Points on a hilly landscape, in no order, each with its height.
From any point a climber takes the steepest step (rise divided by distance) to one of its 2 nearest points. It stops when none of these is higher. Distance is the straight distance between rows; heights are no part of it.
q_711 (h 425): [ 77  90  99 111 107 103 105  90  97  61  69  71  98 108 100 108  51 113
  98 113  81 110  57  81 113 110  93 109  95  96 140 105  84  90  91  86
  84 109  95 118 100]
q_188 (h 396): [121 105 115 108  81  99  86 129  99  83  99 104  81  76 124  99  82  89
 105 125 110  89 140  95  95  77  82  92 113 106  79  87 105  90  78 102
 134  92 108 107  85]
q_985 (h 367): [ 72  90  90 120 111 107 137  87  96  77  98  79  94  90  87 100  87 115
  83  88 113 122  71  70  96 117  76 106 100 120 105  98  93  97 107  80
  98 123  98 108 104]
q_279 (h 517): [ 85 105  61 105 121  95 131  79  93  93 119  99 107  56 110  98  99 110
  90  72 103 105  91  79  87 110  77 128 110 111  88 107  88 107 140 101
 110 127 107 101 101]
q_48 (h 401): [ 95 118  79  83  77  91 106  97  97 122 127  94  71 104  94  88 138  89
 105 112 111  82 128  84 108 100  96  76  98 134  55 102 133 106  79  78
 142  95 102 104 111]
q_389 (h 98): [ 93 106  74  69 108  80  89 103 103 122 102  87  82  94  98  79 105  95
 110  98 106  55  82  81 113 109 103  98  80 109  91 117 120 101  95  82
 149 101  94 133 118]
q_699 (h 358): [ 85  87 128 135  95 134 113  98 105  74  80  89 121 120  80 117  88 126
 101 119  82 136  70  88  90 109  99  92 110  88 137  93  86  94  95 111
  39 100  87  91  89]
q_72 (h 226): [135  87 103 125  83 114  81 109  91  90  70 108 113 114 123 106  81 110
 124 112  88 101 111 135  92  88 130 103  84  67 125  93  98 113  90 119
  67 107 109  75  76]
q_833 (h 516): [ 74 109  98  84 127  97 102  92 107 112 119 115 114  92  87 101  95 106
  79  71  99 100  82  90  83 117  99 113 130  93 124 102  87 105 120 126
  80 104  83 107 116]
q_930 (h 469): [ 81 104  97 102 103 123 129  98 106 112 113 105 115  93  71 116 126  98
  82 107  96 121 121  86  92  86  78 106 112 129  80 112  83  85 109  82
 104  82  96 114 102]
q_814 (h 522): [ 86 112  77  83 106  72  87 104  92 101 121 110  80  70 115  79  82 113
  93  73 134  72  94  73  88 124  97  95 124 107  97  93 116 112 103 122
 125 125 100 107 120]
q_806 (h 263): [121  89 119 127  83 119  91 114 100  81  75 107 119 100 116 115  89  99
 113 119  87 116 129 131  92  77 107 110 104  76 111  94  83  97  88 117
  68  96 117  89  64]
q_845 (h 434): [ 84 101 106  85 122 112 110  92 120 117 101 104 127 105  70 108 111  94
  91  96  78 110  85 104  99 102  98 120 104  94 122 119  78  94 114  96
  85  80  84 122 106]
q_33 (h 531): [ 78  93  64 115 104 112 138  86  88  75  87  68  89  80  94 100  78  99
  90 110 106 107  80  68 109 102  68 110  88 130  82 104  95  96 104  51
 132 121 108 117  96]
q_836 (h 479): [ 62 108  76  88 130  93 110  83  98 126 123 108 115 108  81  97 110 105
  79  52  98 104  67  91  88 132 110 103 113 101 114 104  93 110 124 118
  75 116  83  93 124]
q_725 (h 256): [101  90 102 102  84  95  83 103  94 113  86 101  97 132  95  88  98 110
 120  92 100  92  78 118 116 115 128  71  70 103 108  89 130 110  83  91
  96  97  99  79 108]
q_592 (h 575): [ 78  94  94  91 102  96  95 105  96 105  84  82  83 120  82  88  91 107
 102 101 101  90  68  89 118 109  98  82  78 117 107 111 114  96  81  79
 114  95  98 110 107]
q_487 (h 472): [ 65 106 105 100 127 104 116  85 116  92 111  93 111  86  73 102  88 116
  87  88  94 103  65  59 100 127  82 115 130 104 132 103  86 101 115 111
  88 101  72 133 126]
q_938 (h 564): [103 105  83 101  76 111 119 102 100 115 110  94  92  95  85 105 144  83
 103 128  99 107 139  90 113  74  84  87  96 137  49 107 113  94  91  69
 130  80 107 108  97]
q_178 (h 465): [114  91  89  96 110  88  85  98  98  93  98  93 100  79 127  84  78 101
 110  87  98  78  83 109  97 107 110 112  90  74 113 102 107 104 109 116
 105 122 108  99  99]
q_355 (h 400): [ 76  93 120 119 114 127 125  89 117  95 101  94 127 112  68 115 108 117
  95  98  81 131  67  90  94 117  96 108 111  95 130 106  82  96 111 105
  48  94  85 104 103]
q_147 (h 424): [123  89 105 120 101 120 106  95  99  91 103 111 131  93 111 110 110 102
 105  90  92 124 113 134  81  96 112 122 106  70 108  99  86 103 121 121
  55 107 114  66  73]
q_435 (h 480): [115  97 106  97 110 119  96  97 105 106  97 126 143 109  92 113 119  91
  95  98  87 114 109 137  80  97 118 126 116  61 123 108  74 106 120 123
  53  86  96  88  88]
q_249 (h 427): [ 86  84  89 120 119 107 131  78  95  73  96  88 124  90  98  99  80 122
  98  72  92 129  59 103  87 118 100 124  94  89 130  99  85 104 121 105
  61 130 109  87  90]
q_945 (h 572): [109  89  88  89 115 107  91  92 104 115  91 103 123 106  98  93 100  98
 110  91  84  92  76 125 102 111 124 116  82  72 122 116  95 110 117 101
  82 100  97 100 101]
q_436 (h 351): [102 103  84  75 130 101 100  89 115 117  99 100 127  83  88 100 104  86
 100 100  72  81  89 107 108  93  95 130  88  86 107 133  78  94 129  89
 120  89  95 142 100]
q_274 (h 489): [106 126  83  91 115  97 102  97  98 114 139 127 119  76 108 118 128  88
  81  88  99 101 141  95  79  85  86 117 124  95  70 106  84  97 137 114
 106  96  91  97  97]
q_687 (h 280): [120  93 110 112  79 102  78 105  93 108  83 114 107 129 107  95  94 110
 124 102 100 100  94 130 106 108 140  81  74  88 114  82 126 117  88 107
  79  98 101  65  97]
q_770 (h 97): [118  89 117 109  91 122  99 107 111 105  91 115 136 106  92 123 125  85
 107 113  88 129 130 132  98  77 110 116 106  87  95 101  76  99 109 102
  66  79 108  89  76]
q_961 (h 545): [ 99 101 117  90  87 107  78 117 111 102  71 108 107 110  90 110  95  85
 107 138  75  98 123 115 119  65  98 101  99 101 102 118  80  85  84  94
 105  56 100 121  90]
q_920 (h 274): [136 104 104 104  89  82  97 101  95 108 116  91  76  97 132  97 110  98
 116  90 117  91 114 109 103  91 113  99  83  95  75  86 120 106  93  96
 116 120 116  77  98]
q_56 (h 460): [162  94 106 100  95  90  93  89  94 114 108 101  94 108 131 109 122  86
 105  92 100 103 125 138 102  79 131 110  75  69  84  86 101 120 108 102
  84 109 117  66  97]
q_786 (h 378): [112 116  94  95  76  85 110  98  94 121 120  93  70 118 104  95 142  94
 114 102 116  96 120 100 111 102 108  73  89 129  57  90 134 112  79  87
 128 109 109  85 103]
q_942 (h 541): [143 113 103  65 115  81  71  95 102 128 116 110  97  98 123  93 118  74
 101 100  96  65 114 117 106  93 120 109  90  65  95 105 103 106 111 108
 119  93  95 108 118]
q_972 (h 291): [ 81  88 135 129  71 113  83 103  94  60  60  85  82 141  94 114  65 121
  96 151  97 119  79  82 111  92  89  66 108 103 122  96 107  79  74 107
  74  85  94  90  97]
q_94 (h 246): [100  76 110 144  98 130 130  95  97  77  82  91 123  96  95 124  96 110
 104 109  85 152  99 119  96  86  94 116  88  96 104 102  71  88 113  87
  54 105 120  83  66]
q_183 (h 330): [141 108 122  97  73  84  86 112 108 113  99 103  80 124 117 106 118  82
 121 117 106 107 132 119 122  79 117  80  80 107  67  77 122 118  78 102
 112  89 115  79  96]
q_304 (h 437): [ 70 102  75  98 125 112 145  77 104 100 111  92 117  84  72 105 107 105
  85  89  89 112  84  75  95 106  73 120 105 124 102 116  81  94 121  74
 107 105  92 129 110]
q_309 (h 492): [ 82 112  78  97  98  87 100 107  92  93 123 110  79  60 112  88  79 111
  80  90 137  80 111  64  82 113  80  91 131 118  87  89 109 108 100 104
 131 117 101 110 111]
q_987 (h 429): [ 87 131  90  84  81  91 100 110 104 116 131 121  85  97  99  92 118  92
  89 106 121  89 143  76  89 101  92  78 122 131  61  89 120 103  87  97
 133  86  97 105 110]
q_676 (h 383): [ 85  86 110 133 107 114 121  91  97  55  83  78 101  94  99 109  61 118
  91 103  97 128  68  84  94 109  85 109 108  94 129  87  87  94 102  98
  70 123  98 104  88]
q_149 (h 438): [ 67  96 106  99 124 108 119  82 115  99 106  89 120 104  72 103  96 116
  93  83  87 114  53  79  98 127  96 112 111  96 138 108  86 100 114 107
  67 105  80 114 119]
q_415 (h 428): [113 105 100 104  95  92  87 121  91  78  99 101  79  56 127  98  64  93
  97 115 111  71 129  85  88  83  73 104 116  98  93  91 102  94  91 109
 144 108 103 121  92]
q_951 (h 423): [ 95 102  99  91 105 115 108 104 112 121  99 101 118  98  74 113 126  83
  96 113  84 108 117 104 106  82  87 110  97 116  84 123  84  86 110  77
 113  72  96 125  94]
q_911 (h 692): [ 69  97  96 100  99 104 122  93  96 115 102  91  88 126  65  96 129 111
  93  92 106 110  83  88 103 117  97  72  96 135  95 103 112  95  86  84
  99  99  94  97 112]
q_150 (h 559): [ 91 100 113  84 100 102  81 107 102  78  64  96  90 100 102 109  51  94
  95 137  71  78  98  94 110  82  83 116 107  93 137 124  80  79  79  99
 111  74  95 145 101]
q_250 (h 215): [102 104 110  91  88  99  92 108 110 121 103 107 100 116  86  97 124  93
 107 103 102  99 113 111 110  98 103  90  95 114  85 102 106  96  92  93
 107  82  98 103  98]
q_392 (h 398): [ 90  91 114 117  87  91  86 115  84  70  92  91  73  98 114  86  64 120
  94  89 134 100  84  89  91 121  99  70 104 104 117  74 121 100  78 109
 101 125 105  86  98]
q_542 (h 443): [ 65  99  73 105 118  95 126  83  88 115 117  96 103 105  88 100 116 113
  91  53 108 111  80  89  88 129 104  97 104 117  97 105 102 108 118 101
  85 127  98  84 107]
q_693 (h 174): [ 91 103 129  91  96 105  83 112 113 106  98 112 107 122  82  97  94 109
  93 105 101  98  87 105  90 112 112  83 116  88 136  90 100  99  79 120
  76  83  80 102 113]
q_447 (h 558): [ 71 127  98  76 124  98  89 100 105 134 133 130 118 112  81 105 118  93
  74  73 102  98 107  92  84 115 105  99 136  99 106 101  86 101 115 120
  91  86  73 105 118]
q_354 (h 642): [101  88 104 101 102 116  95  99 106 119  85 110 126 126  78 103 109 104
 109  98  85 109  79 130 101 110 126 102  88  84 127 105  96 110 102  97
  65  87  92  90 102]
q_750 (h 596): [111  97  85 119 114  99 120  86  91  70 109  99 107  49 129 100  89 107
  93  77 101 107 101  99  79  98  81 134 111  89 101  96  89 102 137 122
  96 130 115  85  79]
q_356 (h 366): [106  85 100 128  89  93  98 109  80  71 100  88  80  89 130  90  76 119
 111  80 129 105  89  96  95 115 102  87  90  99  98  80 121 102  92 103
 100 137 116  72  86]
q_610 (h 385): [109  96  64  89 129  89 110  69  92 116 110  96 115  93 116  91 123  96
 101  59  89  92  70 111  97 128 119 124  77  73 103 117 101 114 145 113
  84 126 100  79 113]
q_632 (h 461): [ 99 107  99  98  95  87  85 121  94  79 105 107  75  59 116  84  64 103
  85 103 133  76 115  73  84 104  74  95 132 107 101  85 109 101  88 116
 139 112  96 121 103]
q_927 (h 563): [ 82  94  71 118  85 122 130  98  86  79  93  77  80  83  92 104  92  97
  87 127 114 107 106  71 107  93  63  92  94 133  60 101 105  89  91  53
 136 107 112 107  94]
q_407 (h 265): [114 114  99 100  93  91  99  99  96 119 128 116 100 118 112 104 131  93
 105  80 109 102 122 110  99 110 114  94 104  99  75  89 112 108 106 110
  96 107 101  73 102]
q_44 (h 593): [128 109  91  71 120  83  80  96 105 113 110  99 100  67 122  96 100  86
 101 100  93  62 107 100 100  89 100 122  93  71  98 114  97 101 123 111
 130 106  98 123 112]
q_379 (h 117): [ 77  98  61  77 103  90 114  85  93 118 103  73  78 103  77  81 124  98
 111  96 100  76  76  82 115 116  98  84  79 129  83 124 121 104  88  66
 140 108  97 120 112]
q_615 (h 341): [133  96 109  97  87 101  81 101 108 124  93 102 107 119 103 112 128  80
 120 115  83 101 120 133 123  79 122 105  79  85  83 101  94 110 102  92
  90  77 100  92  94]
q_321 (h 284): [134 129 111  89  80  81  92 106 103 117 132 121  87 120 124 105 127  82
 106  94 119 105 139 106  99 102 113  85 107 104  60  74 121 116  91 116
 114 103 107  75 103]
q_179 (h 457): [ 86 118  79  82  91  95 101 106 101 111 128 107  85  75 100  92 103  98
  91 104 122  75 121  72  89 102  80  92 115 122  74 102 113 101  98  86
 141  99  97 121 112]
q_775 (h 560): [ 83  99  94  78 107  76  81 108  98 102 104 100  85  93 103  76  78 111
  95  76 124  75  70  83  94 128 105  91 104 103 118  95 114 105  92 114
 117 116  91 114 124]
q_680 (h 478): [ 89 106 126  91 109 117 102 105 118 109 106 115 124 103  76 116 112  95
  85 107  91 116 112 103  87  95  95 108 129  96 116 105  79  88 102 112
  77  75  85 114 103]
q_918 (h 583): [ 92 114  99  74 122 101  87  99 101 124 121 141 130 118  86 104 119  85
  81  80  93  99 103 119  83 115 118 110 127  71 119 103  79 107 120 128
  69  80  75  96 110]
q_6 (h 518): [ 88 102  89 102  85 117 128  95 103 117 109 103 109 107  70 113 156  85
  97 115  97 122 135  98 105  82  88  90 105 140  59 112  98  91  99  76
 108  83 101 103  93]
q_572 (h 299): [109  91 128 125  88 124 103 119 101  73  83 109 114  85 107 120  85  88
  89 128  88 121 139 113  89  67  83 109 119  95 103  94  76  82  89 113
  86  83 112 108  71]
q_14 (h 384): [119  87  90  96  93  79  75 103  90 105  92  87  82 108 127  79  78 111
 125  85 102  71  70 108 113 116 133  83  64  83 111  95 133 111  91 102
 109 121 102  83 116]
q_218 (h 475): [ 84  92 109  95  95 102  80 104  98  81  66  87  87 121  96 103  57 111
 103 123  82  96  71  92 114 102 101  92  91  93 141 113  96  90  76  95
  91  90  95 115 104]
q_490 (h 84): [112 108  93  74 100  77  74 113 102 112 104  93  76  85 118  83  91  91
 111 106 108  54  99  85 111  95 102  96  90  97  89 106 117  98  87  95
 147 100  98 125 111]
q_276 (h 720): [117  94 106  98 103 115  82 103 102 118  83 133 135 136  82 101 112  98
 107 104  93 104  91 136  88 110 143 103  97  69 137  96  99 120 104 113
  56  80  80  83 104]
q_428 (h 175): [ 83 103  95  94  78  88 100 102  89 111  88  89  69 135  74  83 123 100
 109 126 114  91 104  95 130  90  92  58  82 140  69 103 136  97  64  74
 131  90 106 100 106]
q_368 (h 353): [122  96  93  92  85  74  73 109  91 105  91  81  64 111 132  84  81 103
 126 101 104  66  87 102 126 101 121  82  63  96  97  96 130 102  74  91
 132 110 107  92 110]
q_294 (h 323): [137 111 106  83  87  74  76 110 102 124  99  87  66 112 123  92 105  88
 119 113 104  71 114 107 125  79 116  88  71  99  76  94 122 109  77  86
 136  94 110  99 108]
q_776 (h 307): [149 116 128  93  80  85  82 117 107 103 112 111  85 100 128 104 113  80
 110 116 111  98 148 111 102  75 108  95 104  96  69  77 113 108  83 113
 122  92 112  90  92]
q_612 (h 501): [154 113 104  79 102  78  82  92  95 127 123 115  88 111 131  99 124  79
  98  90 109  85 124 125 103  92 127 102  87  72  84  89 108 117 106 109
 106 102 105  83 114]
q_341 (h 623): [104  97 103  85  97 101  77 111 105  95  70 100  97  99 108 105  69  93
 111 127  72  75 105 114 113  83 103 111  95  87 121 124  82  87  86 100
 111  77 101 129  90]
q_519 (h 238): [101 109 143 106  71  93  74 128 103  77  79 112  81 124 102  89  78  99
  97 138 112 103 123  99 103  81  93  60 114 113 102  73 115  90  54 119
 108  74 106 100  94]
q_771 (h 305): [ 97  91 101 121 102 121 127 101  98  83 106  99 108  76  98 111  97 102
  93  98 103 124 115  98  88  90  79 116 108 107  90 103  83  89 114  88
  97 105 110  98  78]
q_328 (h 507): [ 99  94  97  97 116 102  96  99 103  90  93 100 112  83 106  93  77 103
 102  91  92  93  84 110  91 102 101 119  99  84 121 106  91  97 109 110
  95 109 103 113  92]
q_8 (h 419): [124 106  79  87 125  93  95  78  90 117 121 111 112  94 125  99 131  89
  94  68  92  94  96 119  97 114 120 122  92  60  96 110  94 113 140 119
  78 110  97  71 108]
q_466 (h 546): [115  88  87 132 114 112 134  83  95  68 103  85 114  58 123 107  89 104
 105  87  91 123 101 104  89  90  80 137  94  89  91 105  82  96 137  96
  94 127 123  86  69]
q_216 (h 308): [134  95 114 110  80 103  85 105 101 116  91 116 113 134 103 108 124  91
 123 108  95 112 116 141 111  99 136  92  79  86  94  82 113 125  98 104
  75  87 100  68  96]
q_792 (h 134): [ 82  91  69  80 103  92 108  86  92 125  87  74  82 124  67  83 135 100
 122 100  84  81  73 102 132 110 109  78  67 129  87 126 119 103  86  65
 129 100  93 105 110]
q_894 (h 244): [ 98 115 103  96 104  90  88 104  96 108 127 128 110 106 116  97 105  97
  94  74 112  97 115 111  82 119 113  96 126  85 100  81 100 110 108 136
  85 107  95  71  97]
q_266 (h 608): [ 78  96 101  82 109  90  92 102 106 114 102  99  98 115  84  84  90 113
  96  76 107  86  58  94  98 131 116  86  99  98 132  99 114 106  90 107
  93 104  83 104 127]
q_730 (h 352): [138 102 109 104  74  87 106  96  99 124 107  96  79 128 109 110 145  86
 121 100 106 114 125 124 119  88 119  81  72 115  60  82 126 118  86  92
 108 102 112  71  97]
q_128 (h 421): [123  80 112 117  70 109  86 105 103  91  67  97 100 113 117 125  97  95
 129 136  76 112 130 127 127  62 109 108  72  93  86 113  80  97  92  88
  84  78 122  88  77]
q_462 (h 321): [ 81  88 130 134  89 122  98 102  98  65  78  81  95 124  88 112  78 125
  95 121  99 126  67  79 101 110  93  71 107 100 123  88 104  86  86 102
  64  99  90  88  99]
q_990 (h 388): [ 80  87 104 133 117 109 136  80  95  61 103  83 109  85  97 103  75 127
  85  78 106 135  64  78  87 125  84 115 119  98 130  87  86 102 119 111
  60 134  99  90  97]
q_470 (h 118): [ 95  87 124 118  89 121 111 104 109 106  92 110 127 119  79 119 127 102
  99 108  94 140 111 120  98  91 106  96 104 107 103  95  85  94 101 100
  56  78 103  85  88]
q_102 (h 333): [ 83  94 107 124  98 118 125 106  99  80 102  95  94  87  89 104  94 111
  81 105 116 122 105  78  88 101  75  97 114 121  88  93  90  89 100  87
 102 105 105 101  96]
q_757 (h 459): [ 82 102 103  95 125 106 116  90 111  84  98  95 112  77  80 103  75 103
  85 101  85  97  79  77  96  98  75 126 117 102 128 107  75  93 113  98
 104  99  84 142 112]
q_254 (h 219): [103 117 130  89  75  92  83 128 111  96  97 118  87 115  97  87 100  88
  98 130 119  99 132  93 104  84  89  71 113 125  79  81 117  95  68 106
 126  73 106 104 100]
q_729 (h 382): [ 93 104  98  78 112 103  91 107 111 115  93  98 109  96  83 100 100  88
 101 111  83  83  97  97 112  88  94 109  91 106 103 122  88  89 102  82
 124  77  93 134 100]
q_133 (h 619): [ 93 100  85 114  73 115 119 106  90  91 100  86  80  90  97  99 113  91
  97 139 117 103 131  77 115  77  70  80  97 137  47  96 116  89  81  63
 139  89 115 101  93]
q_329 (h 399): [ 62  99  85 115 122 107 145  72 104  83  99  72 109  93  70 100  93 114
  83  91  95 118  60  57 106 120  73 116 108 121 115 104  86  96 113  73
  98 112  84 128 118]
q_556 (h 526): [ 87  96 109  93  91  89  76 118  95  88  80  92  74 115  99  88  66 104
 102 114 106  85  85  92 115  99  99  78  92 108 114 101 112  90  73  94
 118  92  97 109 103]
q_526 (h 628): [ 75  86  92 105 101 105 118  94  93 106  80  78  90 123  70  97 110 107
 102 107  94 110  76  96 119 102  90  86  78 128  97 116 107  91  86  67
 104  95 102 104 101]
q_223 (h 413): [142  86 103 121  97 109 100  92  95  98 101  95 113  94 123 113 113  99
 115  95  89 111 113 132  98  86 119 120  88  68  93  98  93 108 118 107
  69 113 117  67  79]
q_807 (h 521): [ 83 131  88  78 120  95  92 103 105 120 132 133 118  85  96 110 115  87
  75  82 103  93 130  91  77  97  89 107 138 100  89 104  82  98 127 120
 108  92  82 110 106]
q_783 (h 234): [106 100  98  90  91  91  87 102 102 129  99  97  94 126  94  91 122  94
 118  96  98  86  93 116 122 110 119  85  76 109  91 103 120 106  92  88
 113  90  94  96 108]
q_80 (h 386): [ 90  86  77 103 123  95 119  77  94  95 102  94 124  90 106  91  98 113
 102  60  96 110  61 110  91 128 109 122  88  85 117 106  95 113 134 110
  74 127 107  83 103]
q_474 (h 71): [121 111 108  81  94  76  65 118 101 100 103 102  77  81 130  82  79  91
 109 105 111  54 113  98  97  97 105  93 105  84  98  89 116  99  81 119
 140 107  99 115 104]
q_867 (h 193): [ 94 101 124  95  86  92  78 114 102  98  97 113  94 120  99  84  81 114
 101  93 115  96  87 106  92 122 120  68 106  96 127  76 122 105  74 120
  88  98  92  86 110]
q_760 (h 224): [ 97 117 112  91  92  85  85 113 103 106 120 120  92 101 108  87 100 100
  95  87 125  89 121  96  88 110 105  88 121 107  93  85 110 103  90 118
 115 101  96  93 103]
q_569 (h 331): [ 98  96 131 117  88 114  99 120  99  75  83 101  93  98  99 108  83  97
  87 130 104 116 121  95  96  76  81  91 117 112  96  92  87  78  82 100
 101  81 106 107  85]
q_441 (h 196): [ 89 100 109 100  84  99  99 110 103 110  85  96  92 123  79  95 119  95
 102 122 104 108 114 102 121  80  89  77  89 128  79 102 113  91  79  83
 112  76 107 101  96]
q_65 (h 210): [ 90 117 116  90  84  80  83 113 101 110 115 121  84 123 101  84  98 110
  98  80 129  91 103  96  92 128 114  68 112 114  99  74 126 111  79 119
 107 105  95  80 114]
q_119 (h 390): [ 95  99  86  77 134 109 106  78 120 117  97 105 143  96  74 104 109  84
  94  95  64  95  76 115 105  99 105 136  90  78 124 130  70  98 134  93
  92  86  89 133 104]
q_97 (h 476): [119  87 107 103  83 109  87 107 102  87  66  97  95  96 117 124  84  88
 122 140  69  98 132 114 126  59  92 116  88  97  90 129  74  86  96  84
 110  71 114 115  80]
q_617 (h 661): [112 103  73  84 122  88 102  89 104 105 102  82  99  69 112  96  95  93
 109 100  86  71  92  87 108  90  90 125  79  91  91 123  97 100 120  82
 140 110 104 131 105]
q_393 (h 375): [134  82 104 110  79 105  91  96 107 118  80  87 105 119 107 126 126  85
 128 121  71 114 129 134 130  59 120 113  60  90  76 107  83 114 105  81
  78  81 109  84  86]
q_93 (h 155): [ 82  95 125 110  98 112 106 102 106  99 102 102 106 119  81 106 101 117
  92  91 104 121  84  98  90 118 107  84 110 101 120  90 101  97  90 109
  68  96  93  88 107]
q_665 (h 662): [ 65 107 102  87 103  94 104 100 104 121 113 100  88 124  75  89 111 113
  89  79 116  94  79  80  97 127 103  73 111 123 109 100 115 101  85 100
 103  99  83 101 126]
q_921 (h 640): [113 108 112  83 103  98  75 108 104 118 109 139 123 127  98  91 108  89
  99  93 101  91 104 130  86 118 132  96 118  68 126  91 104 113 101 128
  74  86  83  86 111]
q_598 (h 594): [ 89 100  72  98 113 103 120  91  99  98  99  83  99  77  93  98  95  98
 101 103  94  93  90  78 108  98  77 117  85 114  85 118  93  96 115  68
 134 106 104 127  97]
q_531 (h 157): [ 90  96  75  90  88  92  99  94  90 114  84  76  68 124  78  89 123  96
 120 127  92  85  99  92 137  84  93  77  70 133  70 122 124  96  73  59
 140  88 106 108 102]
q_115 (h 527): [ 93 101 118 100 113 119 104  95 108 105 113 126 134 106  84 121 114  96
  82  92  89 125 112 114  72 102 106 118 136  76 123  99  71  99 116 130
  49  87  88  90  96]
q_646 (h 426): [ 95  98 103 113  90  85  84 120  86  67 100  95  65  78 121  82  58 113
  91  93 143  88  98  77  89 115  87  81 117 109 106  77 117 102  77 114
 125 126 102 101 101]
q_479 (h 450): [112 108  88  99 117  97 102  86  93 110 127 115 115  86 117 109 125  93
  93  74  99 103 114 108  86 101 103 121 108  79  82 107  89 102 138 116
  89 109 100  77  97]
q_861 (h 296): [134 109 100 100  86  85  94 111  95 105 111  83  63  86 130  96 104  94
 112 110 115  84 125  93 105  74  99  95  83 105  67  90 118 102  83  81
 138 110 117  94  98]
q_747 (h 422): [132  90  89  95 103  76  87  95  89 101 111  88  82  88 140  82  93 107
 111  72 114  75  80 108  98 112 126 101  79  75 101  91 124 113 106 114
 104 135 112  71 114]
q_131 (h 484): [101  86  77 120 121  99 130  71  93  64  87  79 124  68 121  91  78 109
 108  79  85 114  69 109  95 102  91 141  86  80 119 101  79 102 133 100
  83 130 119  96  79]
q_939 (h 276): [102  83 116 132 106 127 127 100 100  73  97 101 121  83 100 117  91 106
  93 102  94 139 113 110  81  89  86 120 112  96 106  97  74  88 113 105
  66 107 115  90  69]
q_915 (h 364): [106 108 125  99  90 103  80 124 106  90  94 111  98  88 106  97  85  90
  96 117 104  92 130 106  87  84  91  96 120  99 102  91  97  89  80 115
 113  83 100 113  88]
q_840 (h 58): [121 109  94  71 108  68  69 104 100 110 115 107  86  78 132  79  93  94
 103  85 116  56 100  98  94 111 114 104 105  77 104  93 117 107 101 128
 127 119  96 104 118]
q_874 (h 556): [ 91  98  77 115 113  93 121  91  87  76 113 102  96  55 119  94  80 114
  89  72 119 107  94  81  83 113  79 120 118 105  96  93  96 106 127 116
 104 137 111  90  92]
q_253 (h 137): [ 86  85 123 128  96 120 127 100 102  92 101  98 111 113  84 116 111 116
  91  93 103 141  93 102  89 106  97  89 106 109 101  92  92  90 102  99
  58 100 104  78  89]
q_51 (h 264): [ 92  94 132 112  70  98  74 113  92  65  62  93  73 132 103 105  63 109
  96 145 103 105 103  95 112  82  91  67 104 110 114  94 107  78  62 103
  94  81 105  94  96]
q_39 (h 481): [ 74 114  61 100 131 104 140  73  99 105 121 107 124  72  89 107 113 104
  81  71  90 113  94  84  84 107  78 132 113 113  94 114  76 101 144  96
  97 116  97 109 101]
q_809 (h 506): [ 89 102 112  98 112 109  99 107 107  79  82  95 100  83  94 105  62  96
  89 119  82  94  95  89  97  85  79 114 114  97 128 108  79  84  90 101
 107  87  90 138  99]

Call two points neighbours if one is among the 2 nearest of the other. Go from one point of each pair to the other, from neighbour to neighbour, staying as high as possible. Name the lowest point that can't be avoided.
q_487 / q_276 -> q_72
q_911 / q_276 -> q_676
q_487 / q_341 -> q_757
q_115 / q_617 -> q_223
q_249 / q_276 -> q_80
q_617 / q_133 -> q_33

Where does a climber stop that starts at each point below?
q_861 -> q_276
q_474 -> q_341
q_519 -> q_487
q_783 -> q_341
q_94 -> q_750
q_610 -> q_276
q_65 -> q_911
q_72 -> q_341
q_730 -> q_911
q_254 -> q_911
q_392 -> q_911
q_542 -> q_276
